Points on a hilly landscape, in no order, each with its height.
From any point a climber takes the steepest step (rise divided by distance) to one of its 4 nearest points. It stops when none of these is higher. Distance is the straight distance between rows; heights are no part of it.
Q_56: [117 121 163 155 144 125  98 107 160 146 144 130]  height 5.71
Q_337: [105 136 107 133 131 131 141 106 170  98 226 136]  height 6.20
Q_483: [ 85 146 133  71 149  99 108 118 142  99 216 103]  height 5.25
Q_593: [162 109 103 168 125 163 181 137  88 118  92 156]  height 5.93
Q_252: [168 133 100 149 117 174 156 148 109 128  97 135]  height 4.85
Q_126: [192 131  81 187 110 174 181 132  76 107  87 176]  height 8.24
Q_436: [104 132 109 136 140 121 121 102 173 115 205 139]  height 5.70
Q_611: [113 125  95  64  98  66 136 189  99 140  86 112]  height 0.35
Q_420: [144 131 151 156 131 141 125 114 141 144 125 126]  height 8.59
Q_661: [ 96 139 151  59 125 118 103 128 115 102 166  80]  height 6.21
Q_265: [155 129 113 197 139 174 141  74 151 118 179 158]  height 5.34
Q_386: [138 153 121 107 120 208 144 138 114 101 139 108]  height 3.21
Q_621: [128 122 147 126 131 137 125 133 123 141  95 132]  height 5.42
Q_580: [132 126 129 109 132 134 136 142 119 134  85 123]  height 4.78
Q_275: [167 122 131 183 134 163 140 121 118 138  98 141]  height 3.93
Q_537: [100 123 168  40 138  89  66 132  92 133 141  89]  height 0.28
Q_21: [168 108  65 187 106  96 179 155 110 150  78 161]  height 7.39
Q_998: [104 142 121 102 128 156 130 113 144  93 188 115]  height 7.16
Q_354: [ 86 144 100  79 133  96 150 113 157  67 233 132]  height 3.92
Q_706: [147 106 130 168 129  81 133 139 139 169  55 155]  height 0.12
Q_983: [141 137 103 111 105 170 153 151 105 111  97 116]  height 4.16
Q_476: [136 113  70 124  93  74 160 176 133 146  86 153]  height 7.58
Q_587: [139 119 143 208 141 131 116  93 160 143 153 155]  height 4.32
Q_588: [143 114  67 177  92  57 159 162 145 175  83 156]  height 1.58
Q_227: [138 115 140 150 127 127 130 137 131 149  82 132]  height 4.25
Q_681: [137 137 131 169 135 178 129 106 135 117 160 135]  height 6.12
Q_526: [125 120 150 144 143 133 113 116 144 147 115 137]  height 7.08
Q_886: [147 133 119 228 156 152 137  77 149 107 198 166]  height 4.50
Q_619: [103 136 160  92 144 110  76 121 137 130 160 106]  height 8.80
Q_256: [134 124 116  84  96 133 158 161 102 132  86 130]  height 3.87
Q_261: [161 122 154 195 144 146 124 103 129 145  93 158]  height 3.27
Q_520: [113 130 156 113 144 133 105 114 149 132 140 124]  height 5.74
Q_192: [116 120  84  94  88  83 158 176 119 144  77 133]  height 3.16
Q_878: [ 94 136 157  70 149  83  80 113 128 119 186  84]  height 5.24
Q_928: [105 129 172 107 154  85  82 126 135 154 112 106]  height 3.49
Q_858: [120 132 114 169 146 129 133  94 182 106 198 146]  height 5.53
Q_473: [116 148 128  84 117 166 132 121 148  71 194  94]  height 8.79
Q_710: [127 131 128 191 147 127 131  91 162 121 198 154]  height 5.04
Q_496: [127 141 120 133 130 177 135 105 151  98 185 123]  height 6.56
Q_937: [109 134 153  87 131 136 107 135 119 117 129 100]  height 7.15
Q_747: [133 120 162 191 148 122 110 100 161 160 115 143]  height 3.22
Q_828: [ 92 136 167  83 149  77  58 115 117 132 154  85]  height 3.68
Q_716: [169 127 129 213 139 171 136  95 127 128 146 155]  height 5.31
Q_971: [118 137 127  55  99 154 154 153  99  99 113  90]  height 8.78
Q_81: [116 119 138 128 119 105 121 143 123 150  81 134]  height 3.63
Q_678: [112 138 131  49 127 108 131 156  91 128  97  98]  height 6.38
Q_762: [118 133 143 127 135 154 116 108 153 108 175 117]  height 6.63
Q_961: [192 118 107 201 123 175 161 125  94 146  95 177]  height 5.48
Q_901: [108 121 132  61 117  88 122 159 100 136  79 109]  height 3.08
Q_533: [119 115 162 142 141  89  98 126 143 170  73 137]  height 7.66
Q_688: [103 121 102  50 104  83 145 180  90 118  89 107]  height 3.47
Q_904: [173 129 105 123 114 202 152 136  88 116 110 134]  height 3.89
Q_861: [120 119 160 112 134  85  90 132 126 173  78 124]  height 2.01
Q_742: [141 110 106 144 107 130 155 154 117 142  68 137]  height 2.66
Q_293: [107 130 169 118 152 104  86 119 140 146 128 108]  height 7.98
Q_25: [102 143 147  70 121 145 124 150  94 111 105  95]  height 8.01

Where does a climber stop that starts at each point below?
Q_256 => Q_420
Q_611 => Q_971
Q_858 => Q_473
Q_762 => Q_473
Q_901 => Q_971
Q_928 => Q_619
Q_354 => Q_473

Call two points neighbours if one is among the 4 nearest of the other. Go from one point of each pair to the other, from neighbour to neighbour, staying as high as possible. Name the lowest point that can't be avoided.
Q_619 and Q_971 => Q_937
Q_126 and Q_971 => Q_983
Q_473 and Q_971 => Q_661
Q_126 and Q_476 => Q_593
